Points on a hilly landscape, in no order, each with its height.
A ball rolls from a point to the lowest of its 2 nearest points, and stops where none of them is lower. Distance is the straight distance between rows; heights are no part of it.
K_648: [ 76 125 157 127 124 154  95 176 101 106 207 180 142 151 103 140 124 177
 145 149  91 164 104 155 124 120 112 183 192 107 119 104 121 122 109  46
 153 157 131 117 173 179 140  97 141 170 135 113 136 124 126  93 117 127
  97 134 137  96 103 165 136]  h=53.6
K_813: [175  95 113 147 121 121 146 111 139 161 128 103 120 116 110 168  95 121
 120 142 140 131 172  43 133 119 130 158 142 156 100 147 111 116 112  98
  53  92 148 141  89 111 124 107 161 119 128 129 123 155 121 103 176 146
 180 139  74 170 128 122  96]  h=20.4
K_956: [ 92 107 162  78 149 134  57 115 136 129 143 129 105 141 129 158 116 177
 130 102 135 104 148 143 125 136 108 157 173 166 124 142 142 124 121 121
 141 130  96 142 126 128 142 108 160  38 185  93  63  90 137  47 125 145
 153 115 130 113  69 197 112]  h=51.0
K_411: [112 105 136 104 138 128  46 149 107 104 144 129 136 178 117 153 105 149
 116 111  88 135 138 155 142 129  97 150 145 157 108 132 150 136 124 117
 151 113 114 151 102 185 169 130 153  92 171  78  70 100 135  72 146 205
 130  85 147 112 105 195 119]  h=49.6
K_871: [121 111 121  98 167 131 107  73 113 161 118  93 124 112 102 129 116 128
 103 152 137 164 109 178 101 144 130 117 122  97 113 108 114 161 117 146
 124 164 127 162 132 146 126 118  61 109 108 162  77 112 105 145 137 128
 151  93 191 107 137 118 130]  h=47.1
K_487: [160 162 140 166 183 116  75 139 129 163 106  94 111 143 120 104 123 125
 149 151 125 144 186 144  90 103 128 114  82 157 126 121 134 148 139 158
 120 127 146 184  97 151 136 138 100 104 112 162  37 152 122 133 148 177
 153  42 129 129 134 100  67]  h=58.4
K_191: [ 93 179  81 133 108 114 154  98 137 148  73  95 133 118 132 108 143 125
 122 156 137 166  82 137 182 111 169  93  94 107 151 136 148 149  95 139
 145 174 113 103 130 121 110 134 104 135 114 124 136 120 129 148 129 103
  97 134 171 112 126 128 105]  h=10.9
K_728: [149 140 104 126 136 119 150 127 135 121 117 120 177 154 119  95 144  95
 120 153 102 113 126 202  82 157 128  90 129 115 138 120 162 132 175 216
 146 123  91 127 138 132 142 112  91 128  75  96  80 138 124 190 153 139
  97 153 155 122 135  98 157]  h=56.0
K_179: [110 156 148  95 120 101 100  39 124 116 103 146 142 123 110 115 147  98
 115 109 139  95 151 185 102 131 116 116  88 144 157 182 138 124 140 208
 180 112  84 115 105  88 176 155 124 120 116 107 128  88 142  98  88 161
 148 110 184 124  72 156 163]  h=60.6
K_320: [159 133 142 145 130 130  74 135  79  82  85 118 137 115 135 126 132 106
 101  64 130 104 147 129 149 181 135  58 102 130 127 128 144 136 185 145
 174 100 168 151  87 130 129 188 143 148 112 159 139 123 139 103 118 169
 158  69 116 126 123 161 140]  h=54.0
K_56: [161 136  69 103 114 103 202 100 169 142 126 126 103 154 158 139 147  94
 119 177  72 110 102 156 151 122 135 159  50 121 165 112 170 140 113 137
 133 136  88 103 172 137 121 123 117 163 112 105 139  94 164 195 160 133
  45 140 157 108 152  83 109]  h=30.9
K_888: [133 124 136 125 191 117  84 137 108 138 135 114 121 149 147  82 151 127
 109 126 115 136  71 141 127  94 160  89 143 170 124 109  94 131 122 149
 118 146 133 131 173 154 159 126  70 105 134 122 137 187  80 145 118 149
 141 131 161 146 124 147 128]  h=37.3
K_831: [192 110  99 127 144 143 182 169 138 162 158 133  91 161 170 136 146 103
  94 137 108 117 101  94 175  90 135 142  36 164 134 106 118  97 129 111
  91  97 125 105 188 120 130 138 131 185 107 129 207 164 133 180 148 149
 129 177 102 142 172  90 107]  h=25.6
K_827: [ 77 143 148 133 153 148 113 149  92 135 175 134 139 158 136 131 137 142
 121 160  96 141  89 191 133 126  92 143 142 100 143  81 120 119 114  82
 160 178 145 142 206 154 126 102  81 186  99 129 151  97 117 164 122 120
  89 144 160  96 121 101  92]  h=52.0
K_572: [153 121 144 136 173 101  97 165 138 155 123  78  91 182 175  74 123 132
 128 123 153 141 138 122 116  76 146 133 144 177 112  82 139 141 124 130
 131 156 123 144 134 195 126  98 121  66 154  84 113 129  77 143 155 176
 116 151 163 141 134 114  90]  h=39.1
K_253: [123 106 118 103  75 139 184 127 119 108 128 155 116 110 133 193 133 114
 107 100 145 109  78  94 136 180  99 176 103  95 115  90 165 142 125 113
 136  95 131 104 109  98  98 152 166 177 145 132 207 107 171 132 122 105
 108 149 107 126 159  96 182]  h=5.4
K_698: [199 145  89 120 120  92 168  65 134 160 139 144  90 120  96 117 146 104
  82 150 151 112 118 116 138 108 171 115  79 147 145 144 111 107 103 121
 109 109 142 124  96  50 119 160 102 128 129 146 151 136 110 147  92 126
 195 142 153 171 142 131 144]  h=31.4
K_807: [161  67 134  91 150 122 158 138 162 126 140 162 106  96 131 135 144 152
 108 101 123 118  90 106  93 143 143 144 155 136 102 125  88 140 136 142
  91 115 134 121 158 118 141  93 103 113 144 144 158 166 115 139 126 113
 151 157 110 135 159 114 198]  h=36.4
K_98: [146  90 144 102  98 103  69 146 148  71 138 177 125  93 135 165 118 124
 133  83 120 147 125 111 123 133 143 134 142 143  72 156 139 124 144 146
 154 106  95 122  80 181 153 105 188 141 136 109 157 101 138  57 130 174
 139 102 104 113 115 191 175]  h=51.4
K_670: [150 157 145 141  79 129  70 106  88  83 123 138 160 140 142  95 132  99
 174 163  96 146 158 186 145 130 134  87 102 124 164 137 138 119 145 120
 180 173 105 113 156 159 140 156 146 175  94 117 114 105 137 128  95 163
  75  80 194 100  83 171  83]  h=44.1
K_687: [185 179 135 150 136 146 134 166 135 122  83 128 112 142 170  59 126 152
 153 145 163 119 164 100 150 120 178 104  92 131 155 129 132 140 128 122
 137 175 105 115 156 132  76 142 120 116 122 165 105 146 139 157 122  86
  87 102 117 131 154 108  71]  h=56.8
K_529: [ 60 150 154 132 152 148  61 144 120 102  74  94 122 113 180 110 117 130
 122  55 128 123 153 107 154 123 114  79  99 129 121 176 122 140 174 182
 147 124 165 161  95 152 142 157 150 125 157 142 132  92 145  98 106 143
 150 102  92 127 123 140 110]  h=55.2
K_903: [184 103 136 136 127 110 109  93 124 152 164 151  92  95  91 215 102 145
  95 105 177 145 127  65 124 165 130 183 146 143  87  87 136 127 108  79
 105 101 155 145  85 113 122 107 155 179  95 170 148 107 119  67 122 133
 193 111  77 152 116 139 116]  h=17.4
K_873: [158 146 131 115  79  48 113  44 129 103 127 150 139 129 110 135 154 138
 120 145 129  98 110 171 145 119 152  92 145 149 153 135 158 106 122 152
 192 149  72  66 153  78 170 135 129 147 101  93 143  85 135 103  98 157
 111  97 208  93  75 161 151]  h=62.0
K_702: [ 84 131 108 175 140 136 144 198 156 142 135 134 130 168 137 113 120 189
 152 120  84 123 163  94 127  92 128 177 189 154 129 171  94 119 115  69
  90 125 165  88 166 128 154 109 146 124 188 125 110 170 146  91 145 103
 100 152  62 155 129 119 121]  h=22.4
K_918: [145 158  84 189 154 150 123 145 111 160 155 138 146 158  91 152 136 100
 121 184  96 178  78 139 147 130 146 118 112 100 121 103 122 142 133  85
  97 149 149 152 154 142 132 135  60 206  41 188 119 166 117 152 165 111
 118 115 134 139 153 141 118]  h=49.5
K_870: [124 122  75 110 161 123  93 167 162 128 112 101 118 152 151  81 123  97
  98 177  71 178  98 152 140  89 150  98 117 151 106 132 102 130 131 167
  88 142 119 125 158 182 177  83 101 113 143 107 116 195  96 164 162 171
 115 133 132 127 179 120 106]  h=35.8
K_707: [146  98 139 155 135 138 133 148  97 141  95  94 159 100 113 167  94 140
 104 101 151  89 157  48 151 167 100 110 174 109  90 136 123 101 129  84
  88  98 174 155  96  83 126 140 174 111 119 151 145 118 117  79 155 124
 174 112  59 136 140  99 101]  h=23.1
K_512: [ 73 128 124 105 118 114  85 128 122 114 147 154 138 118  87 150 104 174
 129 159 125 190  98 146 135 135 143 132 201 110 104 139 133 129  75  80
 153 164 112 104 130 166 122  86 131 117 139 120 103 120 114  67 139 114
 115 108 168  82 105 174 139]  h=54.3
K_527: [130 113 102 110  66 133  88  81  69  52 155 136 195 139 128 138 157  93
 145 146  71 121 115 191 140 166 111 107 121  87 157 121 140 103 141 110
 140 142 120 115 153 144 148 157 137 141 111  66 129 102 143 135  87 165
  96 110 185 111  93 203 138]  h=45.9
K_242: [108 108 161  80 119 160  84 121 136  99  74  97 141  99 187  73 114 116
 166  72 160 132 208 158 110 159 116 109  90 110 134 151 135 144 186 157
 156 159 128 166  96 186 114 159 146  95 160 127  89  82 161 135  78 115
 110 100 129 126 134 172 122]  h=56.4
K_159: [ 64 161 153 179 191 130 107 119 109 193 157 120  98 124 104  43 131 153
 159 158 164 143 178 135  99  80 137  86 112 135 154 165  98 122 146 174
 123 143 155 136 118 114 130 139  79 123 160 188  94 169  67 126  85 101
 157 137 151 133 119 103 113]  h=15.2
K_8: [144 205 141 188 171 138 108 175 139 142 116 118 134 138 133  88 127 128
 152 183 138 136 184 152 120 105 138  97  94 125 145 114 138 121 160 140
 141 147 138 166 132 148 137 114  96 150  77 186  71 145 134 153 144 129
 117 102 114 108 147  77  54]  h=57.7
K_564: [112 153 108 111 112 143 171 178 177 131 119 126  95 156 190 135 135 103
 135 134 100 126 110 105 155  70 124 174  46 137 142 116 143 131 127 129
 132 122 111 105 170 139 116 122 156 168 145 122 182 134 178 182 137 115
  67 158 100 126 170  75  95]  h=27.9
K_608: [ 32 128  80 114  96 161 113 121 153 131  91 112 116 119 152 112 130 120
 140 143 114 191  64 123 169 104 144 147 151 116 138 129 111 159  85 130
 116 174 119 124 144 149 116  91 107 110 166  78 134 118 127 136 142  70
  95 169 142 109 116 174 116]  h=6.2
K_802: [211  88 132 134 128 148 133 176 120  84 141 141 138 163 145 111 149  81
 154 123  67 102 127 133 115 119 133 157 123 152 138 103 112 118 135 126
  90 125 114 126 148 169 133 112 120 112 122  79 140 132 138 168 158 178
 105 136 138 152 119 131 138]  h=46.9
K_28: [153 139 151 141  90 162 130 147 149 121  99 182 114 106 155 122 134 155
 175 135 165 101 127  74 146 136 164 123 143 137 161 128 121 144  98  95
 131 169  87  97 160 118  59 135 186  98 152 140 138 125 172 117 106  59
 105 124  74 138 126 144  84]  h=55.3
K_297: [122 155 121 130 134 103 198 115 141 113 138 136 158 134 104 106 166 139
 118 125 106  94 133 180  99 145 112 128 105 102 151 137 158 125 139 162
 180 116 138 105 124  99 139 157  99 156 110 121 135 133 146 157 108 133
  96 143 161 136 136  76 188]  h=57.9
K_295: [131 103 168  95  90 148 136 113 161 122  61  87 133 109 173 104 107 159
 179 125 186 134 213 113  97 168 107 140 136  80 128 160 143 175 177 140
 124 171 122 165  93 155  89 164 154  79 157 127  39  86 139 133  94  93
  94  71 119 113 177 112 116]  h=57.8
K_768: [ 97 130 147  92  94 108  82 132 161 101 150 189 137 107 128 138 138 156
 152 107 152 185 108 165 128 135 137 133 136 101  97 134 164 137 150 146
 190 148  77 118 105 184 148 106 137 132 109 124 120  94 136  80  98 117
 115 113 142  87 108 191 183]  h=52.9
K_555: [ 75  99 133 144 153 157 145 187 114 110 123  91 138 168 154 100 122 128
 150 110  90  89 151  99 117 114 104 142 181 124 119 173  89 117 124  76
  84 130 192 125 163 140 110 138 155  99 200 101 132 132 136 128 158 129
 100 167  94 145 153  98 128]  h=25.3
K_594: [ 22 106 111  88  89 151 150  93 159 127 132 161 119 105 118 146 135 127
 155 149 104 140  53 147 115 121 104 169 178 122 135 152  93 139  82 129
 133 136 108 110 179 101 114  85 133 122 174  89 135 125 151 128 141  63
 103 175 126 104 102 147 152]  h=11.7
K_238: [145 102 149 110 119 118 182 118 118 120  98  89 153  93 113 140  86 140
 113 108 152  62 137  86 111 160  77  98 174 100 134 135 139 104 113 100
 143 103 162 150 113  67  75 160 182  74 138 126 160  96 126 118 120 130
 159 134  97 132 136  74 141]  h=26.9
K_660: [178 146 139 130 147  90 135 178 160 115 118 111 115 172 190  83 128 140
 123 128 124 102 127 143 126 102 147 127 143 164 140  66 180 119 157 137
 174 150 109 137 158 203 133  85 138 134 110 101 141  95 113 166 151 164
  79 141 143 103 144  95  77]  h=40.8
K_307: [ 85 123 153 157 168 123 108 158  99 169 158 110 129 170 124 162 104 149
  84  94 110 107 103 105 152  81 101 161 172 174 103  92 122  98 111 105
 130 105 161 125 157 118 169 109 129 135 146  99 185 147 103 100 173 172
 154 152 108 137  90 103  96]  h=23.7
K_881: [ 92  85 113  85 110 147  76 120  86  63 158 142 177 128  91 177 123 111
 101 127  72 123 109 167 131 160  86 130 142  89 116 129 139 121 123  93
 121 118 136 145 120 148 147 119 145 110 151  83  96 112 142  88 125 191
 137 101 150  96 108 204 140]  h=47.9
K_570: [105  80 169  70 134 120 154 129 172 145 120  65  83  86 196 137 111 136
 123  76 165 110 125  55 134 103 108 151 147 157  95 136 113 140 145 154
 111 112 144 150 134 110 115 108 181  93 205 100 167 120 118 123 134 121
 140 175  96 130 141 100 138]  h=40.5
K_424: [148 116 127 156 108 127  78 156  89  89 103 141 146 111 137 134 120  98
 129  73 123 136 136  71 152 138 161  96 133 146  77 154 104 115 140 114
 109 120 137 128  74 169 131 144 176 171 128 145 179 119 134  85 139 165
 169  99 100 134 135 168 138]  h=52.8
K_420: [141 163 172 143 128 116  72 148 140 112 127 123 133 151 179  89 123 108
 159 127 119 115 135 179 151  90 132 110 126 167 161  93 146 112 163 149
 176 177  74 151 183 185 155  93 143 145  88  86 133  84 119 160 133 164
  87 132 150  95  72 149  54]  h=42.5
K_612: [ 65 154 102 108 165 127  78  76 146 167 129 100 114 119 115 170 115 104
  81 140 105 168  72 163 149  99 108 124  89 124 122 125 116 153 128 164
 128 149 121 162 147 134 158 103  62 135 102 132 110  97 112 141 165 136
 144 126 138 104 109 136 100]  h=45.5
K_408: [164 120 104 139 141 113 157 148 120 165 130 137 145 137 116 161 131 126
  86 123 114  94  93  86 171  92 126 130 128 185 106 132 104  73 103 106
  76  84 126  97 164  77 182 101 139 159  97 121 202 192 126 137 172 162
 167 168  83 153 117 114 102]  h=23.3
K_296: [138  93 123  84 114 155 143 141 133  82 121 168 123 113 127 197 154 133
  85  43 106  78  70 137 150 211 103 160 109 122 139  74 155 160 139 148
 138  86 103 120 127  93 163 125 120 150 133 119 153  94 178 132 100 133
 119 131 119 122 152 154 211]  h=13.7
K_677: [ 65 113 104 112  44 141 161 100 171 142 113 158 102  87 126 204 116 128
 142 123 175 172 108  71 143 127 116 184 119  97 114 128 147 166 106 115
 123 111 124 102  87 114  90 138 188 173 163 151 151 108 182 110 127  53
 123 145  69 123 150 139 143]  h=11.5
K_299: [ 59 175 144 124 126 121 149  85 122 100 111 125 164 115 108 100 159 141
 136 108 133 101 184 177  85 152 101 112 107  95 157 187 146 127 137 161
 184 113 143 109  88  98 152 179 132 128 149 134 116 108 149 110  72 123
 126 117 154 135 102 122 188]  h=59.3
K_666: [134 110 110 168  91 126 167 132 140 135 150 147 145 132  83 166 121 100
 139 136 124 158 146 109 109 124 115 178 133 118 114 123 127 128 117 108
  89  97 123 117  76 124 123 106 152 143  99 112 140 133 136 118 174 134
 144 167  93 157 120 120 151]  h=17.7
K_255: [199 137  81 158 117  88 147  81 114 136 118 117 105 131  92 182 112 130
  87 120 182 132  88 101 179 167 179 112 145 136 121  66 175 140 109 101
 147 101 132 117  74 121 109 147 110 132  69 155 129 120 116 101 137 137
 138  90 158 139 126 151 125]  h=10.8
K_283: [154 114 108  78 147  94 167  53 138 178 160 139 102 131  79 107 146 106
 101 181 119 128  94 173  74 117 145 134  97 117 134 169  99 128  97 139
 120 129 110 112 146  86 153 138  69 112 146 139 141 138  93 148 101 137
 157 144 200 155 151 117 200]  h=29.5
K_894: [158 145 138 108 104  91 125  67 107 113 149 155 117 121 123 140 137 136
  82 130 123  89  89 156 155 126 128 103 112 138 150 121 134 111 135 116
 205 139 133  90 179  62 139 158 118 191  99 145 205  69 124 141  85 123
 134 123 179 100  98 137 149]  h=63.2
K_293: [ 83 167 146 192  73 163 128 167 113 112 142 147 163 104 110 115 120 111
 207 149 135 177 188 135 114 138 113 112 133  68 141 163 128 120 145  97
 131 137 128 128  82 161  89 134 176 146 104 150 119 116 129 107 122  79
 112 131  97 122 113 141 113]  h=13.0
K_740: [ 84 119 171 129 189 110 104 130 133 155 205 147 109 130 113 136 122 162
 128 124  97 127 149 142  79  72 108 159 151 171 114 144  91 116 113 116
 136 108 138 113 160 141 151 108 123 137 178 129 134 152 111  94 139 154
 150 143 119 133  96  90 127]  h=20.8
K_860: [130 137 143 167 145 157  87 152  88 127 173 155 141 130 102 141 119 107
 149 146  88 168 135 160 113 135 112 136  99  94 126  99 110 149 123  78
 122 159 155 160 138 188 115 140 119 185  84 176 117 114 132 136 138 131
 123  93 129 122 130 135  88]  h=50.5
K_851: [ 65 188 120 191 137 123 118 130 101 145 112  71 147 185 117  95 122 110
 163 183 111 146 175 147 130  87 114 113 139 133 156 170 127 114  95 120
 125 158 131 133 106 124 112 126 130  89 148  66 113 130  99 138 141 136
 106 157 171 150  97 105  66]  h=17.2
K_246: [138  67 157  42 144 100 160 109 188 111 144 103  54  73 196 111 135 134
 117 102 162 141 119  83 103 132 144 152 118 128  75 129 114 178 141 142
 121 123 125 135 125 154 115 122 144 112 191 135 144 136 118 134 102 120
 116 137 151 119 178 110 188]  h=38.6
K_757: [193  96 106 123 118 104 132 108 121  95 104 119 175 143 108 157 118 104
 111 121 102  97 116 181  97 200 125  75 163 145 130 102 157 132 147 189
 133  90  84 113 105 140 145 122 109  91  86  99  81 139 125 143 149 177
 102  86 165  95 112 132 156]  h=53.8
K_992: [ 64 198 114 200 124 110 102  99  94 143 115 108 127 129  98 122 131 120
 153 162 148 161 144 127 159  91 150  99 141 133 157 166 109 120  74 116
 140 146 128 111  86 113 124 152 121 112 136 123 123 137  95 102 106 108
 140 122 167 136  87 159  94]  h=14.5
K_40: [201 130 100 175 157 130 151 162  93 140 120  96 113 197 135 110 135 133
 127 137 143 102 130  81 158 139 165 129 133 133 134  82 138 145  96  75
  93 129 171 119 119 150  85 179  95 102 130 134 125 165 105 156 135 136
 117 101 152 181 166 139 103]  h=42.3
K_303: [140 144 146 148  49 163 158 123 105  82 128 161 168 107 119 120 126 117
 167 136 145 114 181 132 105 187 116 117 101  59 169 128 151 132 144  80
 154 132 122 126  95 124  69 171 178 131  98 136 119 114 169 129 104 102
 110 129  97 137 122 138 126]  h=8.4
K_287: [ 67 138 138 159 127 133 166 188 103 132 146 121 187 111 113 116 117 138
 145 137 130 149 136 130  92 132  96 106 151  79  78 155 115  97 137 113
 122 110 172 114 108 124 117 117 130 192  90 161 171 173 109 120 146 115
 111 161 103 118 148  53 167]  h=19.3
K_568: [168 117 123 138 118 111  82 177 120 104 106 101 159 181 135 149 101 105
 139 104 110 121 131 169 127 148 116 128 169 156 111  72 173 142 151 150
 136 114  83 138  93 203 161 113 146  70 121  60  76 104 115 107 165 199
  92  98 141 114 115 178 125]  h=51.2
K_201: [102  86  92 131  71 113 163 145 188 152 127 160 136  98 109 189  93 128
 147 128 143 190 126  84 128 123 101 217 126 110  62 122 158 138 135 129
 110  86  97 109  88 135 162  78 182 176 128 129 147 134 141 102 194 113
 108 152  69 116 140 116 177]  h=13.6
K_777: [157 119 145 126 122 111 133 111 122 109 122 165 116 124 128 136 170 119
 108  81 140  86 113 105 114 132 157 137 138 170 145 140  95 121 130 152
 108  96 132 117 111  74 139 131 122 102 144 118 170 130 139 125  97 110
 184 147 122 165 114 160 165]  h=33.9
K_824: [111 138 114 157 121 157 109 140 159 152 102 156  89 116 141 136 123 167
 182 134 136 134 140  65 182  89 169 152 160 166 169 150  78 143  97  94
  85 156 110  96 164 125 106 112 166 113 170 169  87 138 154  97 107  34
 120 124  67 140 108 172  57]  h=54.1
K_149: [ 24 158 132 165  91 159 149 161 119 112 149 119 154 128 133 114 125  86
 175 147 114 186 135 140 111 100  96 131 132  83 121 166 113 118 129 126
 123 132 153 123 102 149 110 110 144 185 117 105 168 130 122 135 125  84
  94 183 122 130 125 103 142]  h=16.3
K_477: [ 94 177 156 190 145 156 133 168 100 130 135 141 136 142 137  96 168 176
 140  81 176 125 154 129 122 146 130 123 133  95 148  89 144 147 168 142
 167 124 172 138  96 125 123 166  93 146  98 181 124 139 133 132  90  73
 137 133  93 140 138 122 159]  h=66.2
K_123: [ 54 104 134 108 103 162 154 164 150 115 141 170 138 127 118 161 137 170
 144 101 106 111  92 116 123 127 102 199 199 151 125 146 106 104 106 109
 118 111 122  89 172 100 133  99 166 120 188 101 137 140 186  95 137  92
 118 161  73 105 105 147 158]  h=17.5
K_680: [ 94 124 136 144 131 155  49 149 125 133 110 130 112 117 138 152  96 149
 174 123 139 137 146 110 151 121 142 113 206 156 131 138  79 119 129 112
  95 155 110 154 151 146 132  92 153  47 158 137  61 117 132  77 151  83
 156 104  87 102  79 200  60]  h=52.7
K_47: [ 95 173 156 145 128 149 122 120  84 120 160 176 140 116  96 164 147 198
 107  77 172 123 120 150 138 173 113 135 128  71 136  87 169 137 137  95
 189 120 167 122  97 116 126 175 127 162 116 181 134  98 157  84  58  84
 147 100 110 124 126 150 155]  h=65.3
K_478: [ 94 111 129 144 134 124 163 158 106 114 141  79 171 123 110 118  88 140
 149 181 107 138 172  85 110 134  94 111 170  85 102 183 112 111  87  58
  99 130 186 119 120 140  72 136 153 129 140 147 136 145 119 111 150 127
 102 130 111 135 158  72 112]  h=22.3
K_535: [192 101  61  93 115 109 155 134 190 134  94 100 108 132 164 108 115  89
 126 192 100 142  97 117 141 120 166 110  92 138 135 113 145 122 121 161
 102 142  70 124 145 162 119  81 127  91 104 113 117 132 114 189 194 154
  87 130 140 101 156 103  99]  h=33.8
K_948: [213  66 129  68 133 126 148 101 169 150 114 133  83  56 145 140 120 141
  68 111 166 134 107  67 140 159 154 106 113 125  90 136 101 154 149 155
  72 107 146 152 125  89 128 129 107 139 127 186 138 184 103 132  95 101
 177 113  80 155 206 117 165]  h=38.3
K_142: [156  70  75  95 127 119 153 123 148 136  84 104 133  80 132 125 106 137
  73 140 136 176  91  78 167 149 160  85 117  91  70 124 119 160 117 128
  68 116 155 117 105 145 138 123 106 135 125 166 141 190  92 138 145 127
 134  98 107 145 213 114 168]  h=39.5
K_557: [204  99 156  79 138 144 176  84 137 138 108 132 106  82 130  77 143 114
 141 131 157  71 185 131  70 150 132 123  75 147 165 188 108 107 142 192
  94 113 114 153 122  36 104 137 112  80 150 132  97 134 135 161 113 115
 182 139 142 134 125  94 137]  h=24.7
K_225: [186 133 123 126 112 138 177 100 107 132  83 121 150 120  87  88 134  91
 120 126 153  74 143 152  97 156 117  91 134 129 159 131 150  91 141 192
 133  95 107 151  98  30  99 158 109  64  99 110 107 145 124 177 132 111
 162 167 148 146 105 101 153]  h=20.3
K_337: [127 136 108 134 178 150 150 116 125 171 161 109 122 129  93 112 139 131
 103 164 116 161 131 142 114 113 125 114  85  95 132 128 105 140 132 136
  86 118 175 153 130 120 134 149  52 142 110 182  73 172 105 166 125 126
 161 113 135 155 173  92 135]  h=48.4
K_910: [173 109  60 134 117 118 164 136 121 125 111 123 127 131 119 128 131 122
  90 153 120 141  94  72 179 129 179 118 132 125 121 113 119 126  76  81
  71 123 153  88 128 129 112 136 113 133 129 136 161 181 126 138 144 119
 129 123 118 170 180 142 129]  h=40.9
K_517: [ 48 163 119 101 150 142 114 111 171 147  86  87 124 124 164 109 113  93
 121 135 129 156 109 144 137  74 100 113  97 136 125 138 128 128 148 210
 118 136 105 160 147 118 146  83 100 102 128  99 121 122 131 171 148 119
 131 175 102 105 117  87  90]  h=43.9
K_240: [221 130 168 178 156 148 108 191  92 123 179 142 121 177 150  55 156  98
 193 146 128 111 147 124 108  90 174 138 145 191 145  82 101 101 138 115
 108 144 111 149 164 155 109 135 108 133  97 104 132 162  89 177 141 143
 118 157 168 161 113 151  95]  h=48.8
K_947: [ 75 113 155  68 164 127 139  79 166 154 106  58 107  88 166 100 125 115
 125  97 161 129 149 128 108  90 108 127 114 131 121 159 123 149 155 201
 110 143 127 161 125 111 139 118 120  72 168 106 100 115 107 153 116 126
 140 158 135 129 130  85 128]  h=42.4
K_206: [176 123 159  91 169 124 200  80 163 188 168 137  87 104 100 103 144 142
 105 138 162  97 146 146  69 119 120 140  82 131 142 155 135 109 144 189
 109 103 101 136 138  35 157 129  89  90 134 133 101 162 105 159  95 132
 184 168 136 147 149  66 169]  h=27.2
K_409: [ 53 150 167 131 192 123 151  78 127 197 204 144 103 111  81 116 131 166
 143 142 132 124 158 176  68  93 100 140 138 121 146 158  94 131 109 128
 142 126 159 120 151  96 136 131  90 143 170 187 110 130  98 113  85 107
 157 124 157 125 101  72 139]  h=17.8
K_669: [252  98 133 152 161 144 137 200  99  93 107 101 134 191 171  97 132 120
 141 108 116  61 158 116 115 168 144 117 135 173 133  87 112 128 137 124
  96 110 139 151 133 158 100 142 107  73 119 113  98 147 136 168 141 163
 120  96 128 154 163 129 119]  h=44.4
K_681: [180 148 129 154  80 136 184  87 108 107 109 141 155 122  81 139 147  91
 134 124 160 100 168 143 125 199 114 109  94  95 174 113 165 115 159 147
 162  95 121 144  79  71  89 168 139 117  62 128 105 114 152 142 135 128
 153 135 118 145 114 115 138]  h=14.6
K_461: [175 149 124 156 105  73  98  88 105 134 156 168 125 123  78 212 132 116
  98 127 159 125  87 115 155 143 146 129 140 160 114  91 147  97 124 103
 155 107 128 130 100 100 147 139 138 183  61 150 165 101 118  97 141 154
 176 109 127 126  90 162 133]  h=14.4
K_726: [113 165 149  97 139 127 142 115  98 126 160 171 116 128 117 178 135 193
  81  97 142  87  88 147 161 131 111 155 115 113 144 101 157 116  99  91
 196 134 133  99 173  80 117 166 118 179 137 151 190  89 157 124  66  86
 123 108 142 113 121 113 143]  h=64.3

For each start below, name the point where the ball stops.
K_860: K_303
K_910: K_303
K_707: K_253
K_670: K_408
K_487: K_303
K_555: K_303

Write out the way that a ball takes from each point below.
K_669: K_40 > K_910 > K_142 > K_948 > K_807 > K_777 > K_698 > K_283 > K_206 > K_557 > K_225 > K_681 > K_303
K_246: K_807 > K_777 > K_698 > K_283 > K_206 > K_557 > K_225 > K_681 > K_303
K_238: K_478 > K_287 > K_149 > K_293 > K_303
